A landscape with many peaks, sampled at points; each row gives a point and its height.
From any point a climber steps to the highest of the 2 points nearest to it. It stops when none of these is higher. Distance is the straight distance between rows; heights are no part of it.
J955 height 4.57: [124 168  89 177 132 160 144  88  81 158 130 118  97 133 117 131 145 116
 150 115 105 128 117 193 114 117 148 102  69 114 155 155 178 151 127 134
 100 121 159 113 171 174 130 109  84 155  88 176 185 125 175 156 161  93
 115 141  80 106 121 157 187]
J486 height 4.07: [153 113 175 136 136 115 119  84 132 182 117 132 119 177 144 108 140 136
 136 102 133 111  89 132 129 121 130 177 109  89 106 160 142 160 139 131
 135 148 126 117 177 121  76 126  91 160  81  92 115 105 110 120 124 140
 132 158 134 118 136 124 104]
J496 height 1.58: [119 110 116 122 125 140 123  95  95 143 167 126 150 108 113 106  82 129
 111  86 134 116 112 177 156  91 172 121 126  72 143  95 144 111 127  59
 101 151 133  52 141 186  98 123 157 151  95 142 162 151 185 113 151 122
 113 201 147 128 171  84 144]
J950 height 5.11: [105 138  71 112  89 120 136 128 128  77 125 135 148  91 123  72 127 126
 176 149 114 162 186  92 109 130 100  77  84  98 166  65 139 133 167 155
 127  60 129 126 105 143 151 187 130 159 147 139 145 162 141 183 131 120
 160  96  90 145  98  99 158]
J888 height 4.56: [126 118 126 172  82 146 203  64  73 142 105 157 139  64  73 114 125  96
 185 168  62 115 100 174  90 109 141  87 102 119 153 151 161 152 104 161
 120 228 157 130 138 154 159 156  87 141  96 171 173 144 126 127  89 124
 142 120  70 117  87 114 146]
J841 height 4.41: [165 175 175 142 110 132 121 154 170 160 117 169  74 120 149 125 152 136
 143 110 124  87  86 122 134 161 114 160 132 171  69 207  82 122 106 139
 133 160 132 163 127  83 131  95 134 112 139 101  50  80  77 101 125 132
 123 115 165 141 154 165  94]
J542 height 1.45: [165 132 129 158 109 133 156 114  81 177 117 132 175 190 133 169 112  81
 112 156 133  93 123 156 154 138 152 124 103 149 139 157 117 141  93 161
 109 162 121 144 173 106 123 151 133 126 122 145 150 118 129 116 179  86
 147 125 111  72  91 113 155]
J443 height 1.72: [117 155 171 101 100 100  55 162 179 102 142 124 120 124 167 105 126 109
  91 123 163 128 205  89 177 140 114 126 147 123 110  89  72 143 138 140
 135  51 147  90  92 118 159 153 201 108 172 124  32 145  75 137 138 149
 138 115 146 154 131 118 112]
J389 height 3.67: [100 117 153 119 107  76 105  79 172 107 149 114 142  92  94  96 122 126
 145 112 120 172 181 114 140 132 123 124 131  75 124  66 173 187 136 161
 129  58 140 101  98 150 187 137  88 123 126 133 112 177 142 121  26 143
 128  97 106 144 110 133  76]
J901 height 4.32: [133 115  69  93 169 152 128 146 112  98 109 114 121 157 140 140 117 144
 108 108 142 136 118 135  96 139 127 123 139 147 143 114 132  81 160  68
 124 139 112 125 163 148  80 151 150 163 128 133 180 133 155 136 200 145
 109 166 117 127 141 125 187]
J266 height 0.90: [132 101  75 117 130 134 132 163 106 111 112 113 157 180 123 156 133  99
 117 206 144 132 136  65 151 154 102 133 142 201 153 145 121 116 127 156
 138 109  99 187 139  73 146 132 100 133 145 116 185  96  87 170 197  88
 165  53 137  95  81  93 148]
J936 height 1.35: [139 104 102 106 104 122 162 110  83 128 130 123 173  83  84 109 101 119
 127 105  92 126 109 163 146  84 151 104 105  95 150  93 117  96 117  78
 147 178 119  81  87 154 135 140 112 185  88 163 190 166 157 123 138 107
 118 183 138 119 166  60 122]
J248 height 1.17: [127 106 165 126 133 122 138 156 127 145  94 112 132 133 137 115 182 126
 116 121  64 112  91 159 160  70 147 129  98  93 138 135  86 129 138 118
 172 152 110  95  89 132 118 129 107 166  85 129 104 145  98 130 163 156
 115 196 134 108 170  95 131]
J608 height 2.11: [158 173 142 128  90 121  92 115 146 160 141 160 113 154 160 118 136 110
 116  82 151 138 147 174 160 148 141 120  86 100 117 124 100 137 123 126
 109  63 141 105 116 128 128 137 169 138 127 150  86 146 150 143 146 142
 112 157 133 127 139 146 147]
J701 height 1.79: [ 98 120 185 187  75 128 147 132 114 180 136 106 155 121 137  74 162 106
 124 170  77  98 137 153 186  63 183 108  81  54 162 126 137 177 119 191
 117  92 137  90 103 140 149 130 102 141  95 142  82 142  99 151 158 105
 156 139  90  92 120  91 140]
J998 height 4.06: [114 110  96  95 178 114 129 134 132 113 144 114 108 112 116 163  97 192
  87  75 176 167  91 108  99 143 114 141 179 129 111 115 144 118 109  75
 137 170 113 160 129 131 108  70 113 104 136 103 166 107 164 101  53 141
  90 126 188 176 157 144  56]
J455 height 4.00: [100 166  96 177 135 170 152 137 101 139 105 124  59  88 116 122 195 141
 169 132  70 129  81 178  89 102 128 106  86 127 136 171 151 140 135 151
 116 138 140 136 116 137 143 110  59 150  87 155 159 113 135 162 161 119
 104 135  95 122 142 166 176]
J259 height 5.50: [128 129  40 109 130 154 188 143  94  63  94 131 129  87 103 141 128 128
 173 157  97 152 131 125  64 126  89  77 108 168 165 106 143  91 140 143
 146 142 124 167 102 138 156 167 108 158 157 159 200 145 149 166 141 115
 130 106  86 143 107 132 174]
J697 height 3.90: [115  83  55  87 192 152 123 164 109  98 118 106 107 138 131 150 119 172
 110 131 159 160  92  98  91 137 107 137 168 156 154 120 141  74 158  59
 143 141 115 159 154 136  79 107 125 143 132 106 203  98 152 159 173 137
 116 134 158 151 144 120 154]
J384 height 4.48: [153 176  88 134 136 170 129 144 123 142 135 168  74 130 146 158 117 154
 123  89 164 112  82 131  82 172 106 135 133 172  94 175 115  91 109  97
 108 159 132 166 161 107  95 108 160 112 143 123 136  95 165 121 145 116
 109 130 154 138 140 180 150]
J88 height 4.77: [126 157  99 121 130 155  96 142 147 137 110 138  49  87 136  84 178 176
 165  72 115 142  83 144 107 125 120 133  87  94 125 133 118 115 159  93
 143 105 141 123 123 124  98 108  85 160  90 121 126 109 132 173 149 146
 115 182 155 161 167 147 164]
J797 height 2.83: [126 119 199 131 173  42 104 109 188 124 129  82 160 187 138 140 164 105
 111 134 112 155 184 110 163 127 102 156 145 103 108  98 129 198 125 184
 158  42 120 113 100 140 182 134  94 123 121 134  91 159 100  74  59 159
 114  99 105  97 118 147  71]
J180 height 4.23: [132 117 169 154 183 148 103 125 117 155 156 117 135 225 155 200 104 117
  70 146 175  94 123 124 117 131 121 175 191 171 110 157 131 152 111 147
  90 131 125 146 194 114 102 117 145 103 146  85 154  87 120  78 159 116
 137 120 123  81 132 159 136]
J667 height 1.16: [113  88 131 133 107 144 168 102  81 109 136 128 172  68  75 125  91  98
 128 133  74  97 107 173 132  71 158 107 137 110 149 112 150 117 110 116
 135 210 125  82 103 161 156 149 129 140 114 147 160 173 156 103 117 113
 128 165 103 122 135  82 134]
J150 height 3.68: [ 95 102  68  90 168 110 118 161 131 115 155 105 133 127 119 160 103 191
  81 109 190 197 119  66 135 149 116 124 157 121 139  83 123 103 115  60
 150 128 103 158 111 125 114  70 132 105 125 119 191 109 160 137  99 129
  96  98 209 165 160 103  61]
J982 height 4.99: [120 176 155 150 124 149  96 179 161 146 170 147  75  89 142 155 124 169
 114  98 171  86 100 118 148 152 150 155 153 159  86 169 103 111  83 121
 113 133 142 159 107  91 146  50 144  63 152 106  75  70 110 101 108 101
 110 113 187 155 176 171  94]
J298 height 2.03: [120 153 175 123  87 121 105 137 171  98 147 150 115  81 143  99 110 118
 134 126 149 104 186 114 148 136 142 128 142 125 108 116 109 130 133 153
 111  97 161 103 108 122 150 143 193  88 191 114  26 141  92 121  96 135
 148 118 129 168 118 140 118]
J598 height 2.91: [118 119 175 158  90 141 119 101 125 144 177 141 147 108 134 136  81 116
 132 144 173  70 138 122 143 120 174 163 154 115 115 145 162 135 106 159
  91 154 154 111 150 106 123 113 154  80 152 100  88 103 115 118  95  82
 160 115 127 149 103 123 105]
J736 height 2.79: [149 104 100 112 124 130 158 155  91 136  99 122 153 122 111 145 133 122
 135 156 123 118 101 116 141 121 131 130 118 153 135 150 103  76 122 105
 161 193 107 152 112  83 111 124 111 150 115 136 159 109 103 154 176  95
 138 134 158 123 131  83 129]
J334 height 4.34: [104 115 171 155 192 124 138 128 145  87 138 106 110 138 118 187 130 124
 116 158 106 123 135 135  80 111 108 153 204 171 101 156 173 163 122 177
 115 140 125 144 135 141 153 116 103  95 160 101 122 125 128  79  65 134
 119  90  98 121 107 194 106]
J530 height 1.44: [108 154 121  96 111 109  53 168 160 114 146 126 137 154 174 131 119 132
  69 105 186 151 177  79 170 155 115 125 131 127 119  79  88 131 129 109
 136  52 124 117 102 109 139 134 189 114 135 131  96 138 122 149 154 138
 117 112 161 138 144 105 113]
J671 height 4.47: [123 147  91 130 131 123 124 108 127 136 165 148 114 103 120 163  87 175
 106  68 189 149 111 123 110 158 136 122 133 112 110 110 158 131  85 102
 113 140 135 148 124 129 133  81 127  96 138 128 167 124 191 111  48 107
  91 121 169 158 147 164  82]
J517 height 3.64: [182 149 120  96 112 127 154 111 146 108  89 176 121 147 137 126 115 119
 145 115 136 134 142 121  78 179  95 122 129 180  95 142 109 102 139 131
 127 144 117 163 144 116 110 177 177 129 171 127  99 149 130 104 115 163
 128 116 112 131  99 160 136]
J927 height 4.26: [167 154 131  97 114 151 100 135 169 145  93 152  52 105 153  76 159 156
 155  71 117 122  94 131 100 146 105 136 107 108 101 150  70  89 171  79
 139 142 129 123 147 116  73 161 156 159 110 125  79 122 106 148 163 195
 136 206 155 159 147 147 168]
J464 height 2.35: [105 126 147 102 140 129 108 141 164  78 135 131  93  72 135 115 114 159
 123 109 149 130 149  88 103 137 115 144 171 138 110 119 140 116 150 129
 141 123 143 133 123 121 120 117 153  94 182  82  68 127 108 121  71 149
 137 118 144 190 125 153  98]
J961 height 3.72: [122 115 166 119 179 105 118 142 149  83 135  96 157 156 135 181 119 103
  93 126 116 141 159 149 130 109 123 134 176 154 114 105 135 150 123 145
 136 116 119 111 104 151 154 142 144 108 158 120 112 158 138  73 101 157
  99 120 102 105 132 152  98]
J930 height 6.02: [138 144  84 100 112 149 146  72 121  91 107 170 100  80  90  84 116 136
 177  81 111 165 130 143  62 132 104  97  89 104 140  83 163 132 144 118
 140 125 140 104 130 174 124 156 115 153 134 145 170 171 177 137  70 154
 120 150 106 166 120 140 145]
J6 height 0.27: [149  98 151 109 185  85 138 144 162 115  84 100 163 238 142 154 173  98
 102 169 110 147 147  90 134 143  82 156 158 178 114 124 115 160 138 165
 169  73  87 162 127 116 140 143  88 153 135 111 133 127  85  86 140 172
 125  85  92  68 103 143 104]
J654 height 3.60: [150 107 189 146  92 114 137  50 125 188 135 148 158 154 128  73 115 104
 165 139 133 110 137 144 136 125 160 154 102  74 128 146 155 165 145 149
  98 147 138  90 178 136  85 148 121 138 107 105  94 124 110 116  99 136
 162 143 102 123  98 109 118]
J762 height 4.05: [174 174 133 125 115 134 125 131 142 146 128 174 105 159 149 158 119 122
 114  98 161 117 117 127 116 179 112 147 124 182  77 170  95 115  98 136
 122 140 122 173 138  94 122 117 161 120 151 120 104 111 128 104 130 124
 114 109 153 118 132 167 113]
J931 height 5.01: [167 143 113 135 151 160 129 139 107 177 122 135  94 156 144 151 120 146
 117 105 146  89  57 137 109 149 126 150 136 146  99 191 104  90 116  69
 116 206 123 143 189 106  64 114 141 148  96 125 148  80 136 117 187 126
 119 170 163 116 148 137 148]
J863 height 4.82: [164 141  61 102 115 131 145 119  92 115 110 126 167 155 136 123 109 111
 126 111 133 140 154 137 129 155 133 100  84 138 157  94 119  96 142  95
 125 118 114 121 146 139 112 178 151 180 129 171 188 157 158 143 192 118
 127 149  95 106 114  98 179]
J278 height 2.72: [128 129 159  86 150 115 103 127 179  94 116 137  88 144 153 105 122 153
 109 120 167 145 179  60  84 169  81 156 174 168  95 125 105 133 169 138
 138  84 131 166 152 111 107 140 173 116 190  70  70 120  75 112 104 176
 152  94 136 155 110 163  93]
J906 height 3.48: [ 89  87  89  96 189 156 101 180 142  76 128  99  95 103 131 147 144 177
 111 141 147 166 104  75 107 129 103 146 181 167 148 134 140  81 163 102
 166 109 114 171 117 116 108  81 137 100 158  83 148  96 131 168 134 143
 131  94 162 172 135 141 129]
J811 height 3.22: [167 135 140  88 112  91 156 105 172 109  87 182 119 149 135  62 124 136
 169 136 143 160 172  95  83 186  78 113 133 154  89 135  89 130 172 147
 126 112 135 169 141 124 120 171 146 120 167 104  64 143  91 105  80 171
 141  80 120 131  93 156 116]
J324 height 3.23: [103 100  87  83 127 111 108 166 128  79 147 104 157  66 110 131 101 158
 115 131 147 172 139  66 168 116 117 113 139 116 155  73 133  96 126  82
 175 118 123 114  64 124 151  93 126 110 132 129 161 139 147 158  82 108
 118  99 181 175 150  72  66]
J449 height 3.07: [102 148 142 153 115 120 119 140 151 104 147 128 116  75 115 149 136 126
 131 117 107 134 129 164 142 115 147 108 123 123 118 118 159 154  97 152
 124  97 148 124  72 140 195 104 107 104 129 146 102 156 157 124  84 112
  95 108 120 135 151 166 112]
J79 height 1.18: [113 107 106 166 123 137 152 133  73 146 133 106 161 164 117 159 116  88
 132 210 125  97 129 110 153 115 130 126 144 144 158 152 144 157 108 184
 108 144 127 167 172  86 146 147  77 120 133 125 173 100 105 156 178  50
 179  81 115  89  69 103 162]
J889 height 0.94: [126  97 195 132 173 105 155 149 144 118  85 101 147 153 120 152 180 117
 115 147  53 124 102 148 150  65 121 128 121 126 121 145 116 168 113 160
 188 156 117 110  91 147 153 120  74 145 106 119  98 150 103  94 103 157
  94 140 115 100 148 132  89]
J526 height 5.29: [116 165  62 139 116 160 138  83  96 103 132 140  99  70 103  96 130 132
 180 106 108 154 145 160  86 117 123  80  58  97 166  93 182 137 130 133
 117  96 162 115 127 185 153 137 102 169 114 167 196 153 183 171 122 114
 123 135  80 148 125 150 180]
J96 height 6.03: [124 168  58 113  67 140 122 162 103  92 130 144 143  65 131  91 120 139
 150 118 119 131 166 110 143 122 113  64  58 101 175  67  97  97 144 109
 133  70 135 113  74 130 155 162 164 153 137 162 155 158 159 193 174  97
 145 141 124 154 149  90 174]
J54 height 2.71: [ 92  79 130 152 180 168 144 190  96 120 120 100 120  89 104 168 149 150
 132 171  90  95  59 153 128  68 145 128 185 148 153 162 122  85 123  86
 138 223 117 124 116 126 119  92 115  91 116 122 149  94 124 126 159 117
 116 163 159 140 165 115 154]
J331 height 1.20: [103 142  85  96 110 113  61 197 147 112 143 116 144 147 154 141 127 153
  77 144 187 163 160  37 183 167 112 120 116 165 132  93  80  97 106  94
 163  77 110 148  83  96 143  89 176  98 118 141 141 105 118 170 160 114
 117  71 206 133 151  74  96]
J459 height 4.98: [141 158 136 122 116  98  90 120 153 166 171 144 122 142 145 152  98 153
  81  63 204 141 134 123 162 161 150 136 124 101  91 107 113 139  84  97
 106 106 132 130 114 113 124  84 159 109 126 131 118 118 157 110  86 123
  96 134 189 138 163 142  70]
J329 height 3.83: [160 158 129  84 106 128  97 165 179 117  97 169  60  84 135  92 147 165
 139  68 142 145 118 100 119 160  96 117 117 115  95 118  58  99 150  94
 171 115 131 141 109 102 111 131 154 134 157 106  58 120 110 147 111 175
 124 167 182 188 154 154 129]
J435 height 3.30: [134 108 195  91 173  76  99 101 167 107 130  95 147 150 127 146 121 119
  92  83 127 150 159 134 150 108 114 152 173 112 105  86 128 172 136 129
 153 103 127  85 106 155 144 137 130 125 143 110  99 153 126  66  60 180
 100 148 122 130 144 138  52]
J531 height 2.40: [121 124 188 153 148  55 113 120 186 128 143  93 171 196 154 115 154  95
 125 182 115 142 208  92 159 142 108 145 143 126 109 114 119 189 123 209
 123  47 117 135 121 127 177 148 115 117 136 127  79 137  78  86  90 129
 152  57  96  75  90 129  95]
J809 height 5.40: [140 142  93 100 141 134 132 105 130 106  94 145  82 111 107 110 146 153
 160  80 116 169  99 139  72 135  98 123 106 119 116 116 156 128 149 116
 150 124 129 134 130 142 113 132  77 161 108 129 163 140 154 144  90 151
 101 141 129 156 138 151 125]
J601 height 2.25: [162 145  84 139  95 157 188 106  85 148  85 143 109 129 127  97 135 127
 169 150 106 111 118 126  87 157 119 111  87 141 135 182 117  93 161 127
 110 177 124 153 174 114  95 177 123 157 117 155 148 130 106 154 188 118
 151 137  97 116  90 128 186]
J751 height 0.71: [131  96 166 140 176 118 169 107 128 142  63 111 126 189 109 122 192 123
 146 152  50 139  89 148  86  88  98 132 120 123 118 149 147 183 141 168
 155 157 106 124 154 161 117 141  46 166  82 117 146 142 113  99 103 177
 108 132  81  83 112 140 120]
J395 height 4.97: [125 127 163 167 189 143 136 127 136 123 122 124  97 194 131 193 145 121
 106 163 109 105 102 139  76 128  88 159 196 189  93 189 152 164 129 172
  96 130 116 167 179 125 128 119 110 114 154  89 143 107 120  81 113 137
 128  97  97  88 114 203 136]
J668 height 3.08: [157 123 110  89  96 131 146 144 119 117 105 149 134  71 112 101 115 137
 152 111 124 115 112 112 126 133 133 120 113 128 120 123 102  64 126  88
 160 189 114 129 100  94 108 143 143 151 133 138 118 135 116 147 129 123
 141 163 158 162 144  89 122]
J591 height 2.39: [ 99  85 102 145 160 174 170 159  52 131 102  81 134 100  94 151 144 137
 119 173  64  95  80 162 113  65 148 106 142 122 181 152 124  86 141  87
 137 226 117 105 136 143 113 135 102 137 102 159 204 127 119 142 193 106
 129 188 130 115 149  93 192]
J191 height 0.99: [112 121 122 142  92 147 160 138 102 108 159 147 159  43  94 139  84 114
 127 129 109  80 109 165 150  91 170  99 150 129 136 113 135  88  89  97
 118 201 136  99  81 141 162 121 170  94 144 154 121 148 160 105 120  94
 117 160 132 143 146 104 137]
J86 height 5.30: [163 167  43 117  84 147 167 138  77 120 114 139 147  90 126 117 113 129
 151 120 119 125 144 134 124 143 130  78  54 132 164 109  93  67 125  99
 128 143 131 139 108 125 131 161 154 172 129 188 187 146 152 171 197  89
 137 157 115 125 133  99 185]
J123 height 3.06: [ 74  85  96 132 187 166 126 198 119  87 153 109 105  65 115 161 129 177
 133 152 136 135  78 121 115  98 133 134 207 153 154 135 140  66 129  73
 136 179 123 148 102 140 124  68 134  66 153 112 150  84 148 134 133 117
 109 127 176 183 161 130 142]
J833 height 1.81: [ 85 128 119 134 137 163  90 141 128 124 168 118  99  90 136 106 116 153
 121  85 139 114 108 169 135  93 167 133 140  79 144  99 147 111 148  75
  95 112 148  75 132 165  97 113 154 118 111 126 119 123 166 142 162 130
 118 192 140 151 173 126 166]
J729 height 2.87: [ 89 107 126  95 128 114  85 185 139  89 165 106 158  70 127 130  93 147
  94 135 160 134 151  74 189 114 149 124 167 125 137  82 109  95 117  69
 147 133 126  94  76 127 141  94 177  85 144 121 105 125 123 131 123 117
 123 117 194 167 157  68  76]
J103 height 2.10: [142 127 191 152 135 103 107  56 142 175 142 129 168 187 133 119 144  74
 127 117  97 145 166 197 146 110 139 135 106  88 146 104 157 186 126 166
 112  64 122  69 143 178 124 143 139 134 126 141 111 165 159  91  87 175
 131 157  78  94 113 140 134]
J540 height 3.70: [ 98 100 109 136 184 169 108 168 108 115 146 108 123 187 145 189 112 123
  79 174 170 103 119 105 113 132 123 156 207 186 138 151 139 120 131 125
  94 128 118 158 178 109 107 119 137 102 159  92 162  89 123 126 199 111
 139 102 134 105 120 144 173]
J129 height 0.07: [149 106 117  91 179  85 135 118 147 112  99 107 151 208 107 164 134 129
 107 140 139 167 140  72 102 174  67 171 179 186 110 117 140 138 138 145
 159  79  89 197 148 103 145 120  79 130 143 102 175 121 112  90  97 148
 129  64 114  92  96 158  72]
J160 height 2.17: [140  95 175 115 133  79 112 113 145 118 126 102 199 175 141 124 101  90
 120 167 150 124 196  72 150 139 119 166 164 144 117 105 126 155 133 170
 132 114 116 129 146 112 135 160 139 113 154 102  99 126  79  90 111 127
 168  80 111 101  79  95  73]
J253 height 1.00: [118 104  91  92 141 120  85 175 134  99 126  99 157 170 137 160 133 130
  90 177 167 161 142  39 178 159 103 145 135 197 142 124 102 100 120 120
 172  95 102 166  99  85 147  90 141 111 127 121 171 104  97 168 164 110
 130  47 180 116 118  79 103]
J432 height 2.49: [161 114 110 120 121 148 190 127  92 124  70 130 130 134 111 140 131 116
 142 155  90 103  92 137  84 134 112 116 134 168 119 175 117  84 139 116
 137 215  99 150 155 106 103 172 132 147 122 149 153 143 105 127 166 138
 134 149 109 119 106 121 159]
J294 height 1.40: [124 140 165 154 122 152 129 143 125 180 113 112 107 156 168  91 179 118
 122 121  94  95 112 164 154  90 156 135  90  83 140 159  94 134 153 141
 129 117 124  97 135 130  93 145 137 158  94 132  77 127  94 143 207 153
 136 194 106 104 149 114 175]
J981 height 2.36: [166 153 170 139 107  80 108  85 156 167 125 145 152 185 148 129 149  88
 123  99 124 154 155 181 168 138 131 132  95 104 117 114 117 176 112 158
 127  62 126 108 111 139 156 140 134 139 117 152  94 163 141 106  97 153
 109 140 111  99 126 144 115]
J760 height 2.07: [ 97 137 141 127 155 154  89 135 157 109 153 126  77 107 151 128 130 153
 118  86 146 126 116 146  98 118 131 148 157 117 114 126 149 129 155 121
 105 108 142 118 137 140 100 124 149 112 143  94  93 123 139 127 117 154
 116 154 129 159 150 170 140]
J597 height 3.47: [130 108 181 168  83 104 155  45 138 168 156 165 165 126 111  85 105 103
 188 176 127 115 153 150 120 142 162 130 118 103 127 150 162 181 121 182
  78 151 156 122 164 142 130 132 112 103 121 116  97 120 119 109  40 122
 162  87  86 115  75 134 113]
J22 height 1.67: [163 138 113 155  85 112 160  85 101 158 127 139 191 167 133 132 112  75
 153 151 124 134 157 161 141 157 146 115  95 142 153 124 134 151 110 171
 103 115 126 145 159 127 136 170 143 133 128 157 145 139 142 124 142 103
 158 106  78  81  64 117 151]
J372 height 5.24: [135 108  87 126 116 125 201  81  84 108  91 130 158 110  81 106 124  99
 188 170  83 149 133 144  76 123 110  93 116 139 158 116 151 131 138 158
 131 181 129 150 141 145 147 186  82 165 119 160 184 149 123 138 118 122
 147 110  68 108  75 109 148]
J143 height 2.53: [133  98 197 147 130 109 121  93 127 144 152 125 170 169 136 137  87 106
 122 165 169  89 166  87 133 128 133 183 177 138 111 146 147 157 119 180
 100 145 131 134 177 102 115 134 138 100 156  77 103  97  85  91 103 101
 178  87 120 115  83 119  89]
J806 height 1.86: [149 189 119 151  92 150 113  95 128 179 145 150  84 163 160  86 145 117
 146  98 140 132 146 171 135 161 145 129  56  91 143 162 131 138 151 135
  89  51 156 112 170 142  96 127 139 146 113 157 103 124 155 170 170 125
 139 147 103 129 113 159 189]
J610 height 4.25: [ 91 118 140 127 115  96 111 106 155  99 151 110 154 117 120  76 137 104
 152 148 115 161 188 115 132 116 123 117 132  82 139  74 164 171 162 167
 114  58 123  96 115 150 151 166 111 143 133 126 103 165 127 142  97 137
 149  98  88 124  91 112 124]
J472 height 3.50: [ 75 143  99 153 156 144 124 168 135  96 133 112  87  79 112 145 176 146
 148 125  92 152 103 162 114  98 127 104 116 127 138 127 160 130 128 140
 135  95 130 134  67 139 174  96  72 123 110 141 145 132 154 162 133 122
  87 118 122 140 170 164 150]
J199 height 4.51: [145 108 139 137 154 140 125 125 105 183 110 114 111 168 143 128 145 146
 124 118 124  92  61 126 128 114 128 168 116 108 125 180 126 123 139 100
 141 180 122 127 190 110  63 111  89 168  70 100 143  82 107 139 183 117
 136 171 148 111 142 114 136]
J891 height 1.96: [168 158 108 162  60 139 195  66  97 187 123 178 134 127 130  85 125 100
 195 154 110 128 131 161 111 173 142 100  53 131 144 185 117 131 133 159
  83 159 152 150 167 128 118 164 131 126 108 164 122 129 122 146 133 113
 155 113  93 102  71 134 166]
J792 height 3.44: [146 138  88  70 126 124 102 175 141 116 115 147 112 109 137 116 127 164
 113  83 166 159 128  80 133 154 109 112 115 125 120  91  71  79 135  65
 173 124 114 140 100 103  92 117 161 154 136 125 129 124 142 159 142 150
 118 153 193 162 164 104 121]
J560 height 2.14: [ 87 112 139 158 106 133 125 164 106 131 148  95 165 110 132 122 135 105
 122 170 108  98 138 132 175  79 166 124 121 101 158 120 143 134 124 159
 123 112 129 103  95 116 149 129 116 121 112 130 112 130 113 163 178  81
 154 118 113 111 125  85 139]
J61 height 3.24: [100 135 154 137 102  86  88 100 177 139 156 117 109  84 112 126 120 158
 110  88 151 148 137 112 167 140 146 134 115  70 109  91 172 178 111 136
 127  61 152 112  89 124 186  85  84 111 113 129 109 159 141 131  33 123
 107 118 146 163 159 150  70]
J14 height 0.51: [153 119 132 141 159 104 178 119 130 132  73 127 136 207 118 137 179 105
 146 167  72 151 113 143  95 137  89 123 127 162 113 155 127 168 143 179
 140 120  98 173 147 132 137 156  65 159 113 126 146 135 108 100 130 154
 118  91  74  65  95 155 132]
J9 height 2.47: [108  95 141 121 131 112 111 170 117 104 146  94 190 125 132 154 104 101
  98 165 135 113 147 107 183  94 152 134 150 137 142 104 124 124 107 124
 140 146 118 103  92 119 154 122 146 103 126 125 115 135 118 127 155  96
 133 107 147 116 132  70  98]
J659 height 5.63: [114 172 153 146 120 112  83 180 167 158 181 138 103 121 148 159 112 164
  78  94 198 114 127 115 187 150 167 131 144 126  83 121  85 122  61  98
 100 104 142 139  87 113 153  49 171  69 128 136  85  89 126  99 121 108
  93 118 216 142 195 143  75]
J247 height 1.61: [151 163 156 163  93 169 139  98 101 204 129 131 106 150 153  91 147 101
 126 114 100  94 119 197 153 121 181 123  60  83 157 180 114 125 144 127
  98 119 144  78 163 151  85 137 163 141  95 167  95 133 133 144 192 138
 142 196  96 110 125 128 187]
J984 height 2.61: [113 120 195 167 112 160 109 119 123 170 184 131 136 116 137 148  87 129
 114 127 164  52  99 160 158  90 190 153 154  96 119 151 153 132  96 127
  84 168 158  78 148 129 105  92 166  80 130 102  90  97 135 104 115 104
 139 167 134 142 153 131 116]
J773 height 3.99: [122 118 157 170  58 140 167  53 114 148 154 175 143  60  89 110  99  94
 179 153  96 100 119 181 121 121 176 109 105 109 142 138 185 160  92 160
  99 180 167 106 133 156 155 125 119 108 123 147 120 143 148 123  56 122
 146 120  81 137  93 129 127]

Where does a climber stop that starts at each point below?
J667 -> J931
J432 -> J930
J123 -> J96
J14 -> J981
J729 -> J659
J531 -> J395
J266 -> J930
J449 -> J930

Call two points neighbours if one is among the 2 nearest of the other. Go from one point of each pair to the other, from neighbour to neighbour, staying as high as possible. Name the lowest point that can't be avoided.
J96, J659 -> J597
J930, J659 -> J449
J259, J981 -> J103
J259, J96 -> J86
J659, J931 -> J762
J598, J395 -> J160

Write out the way that a climber takes from each point below.
J560 -> J9 > J729 > J324 > J150 > J998 > J671 > J459 > J659
J331 -> J530 > J443 > J298 > J464 > J278 > J811 > J517 > J762 > J384 > J931
J129 -> J14 > J751 > J889 > J248 > J294 > J247 > J806 > J608 > J981
J6 -> J14 > J751 > J889 > J248 > J294 > J247 > J806 > J608 > J981
J54 -> J123 > J906 > J697 > J901 > J863 > J86 > J96
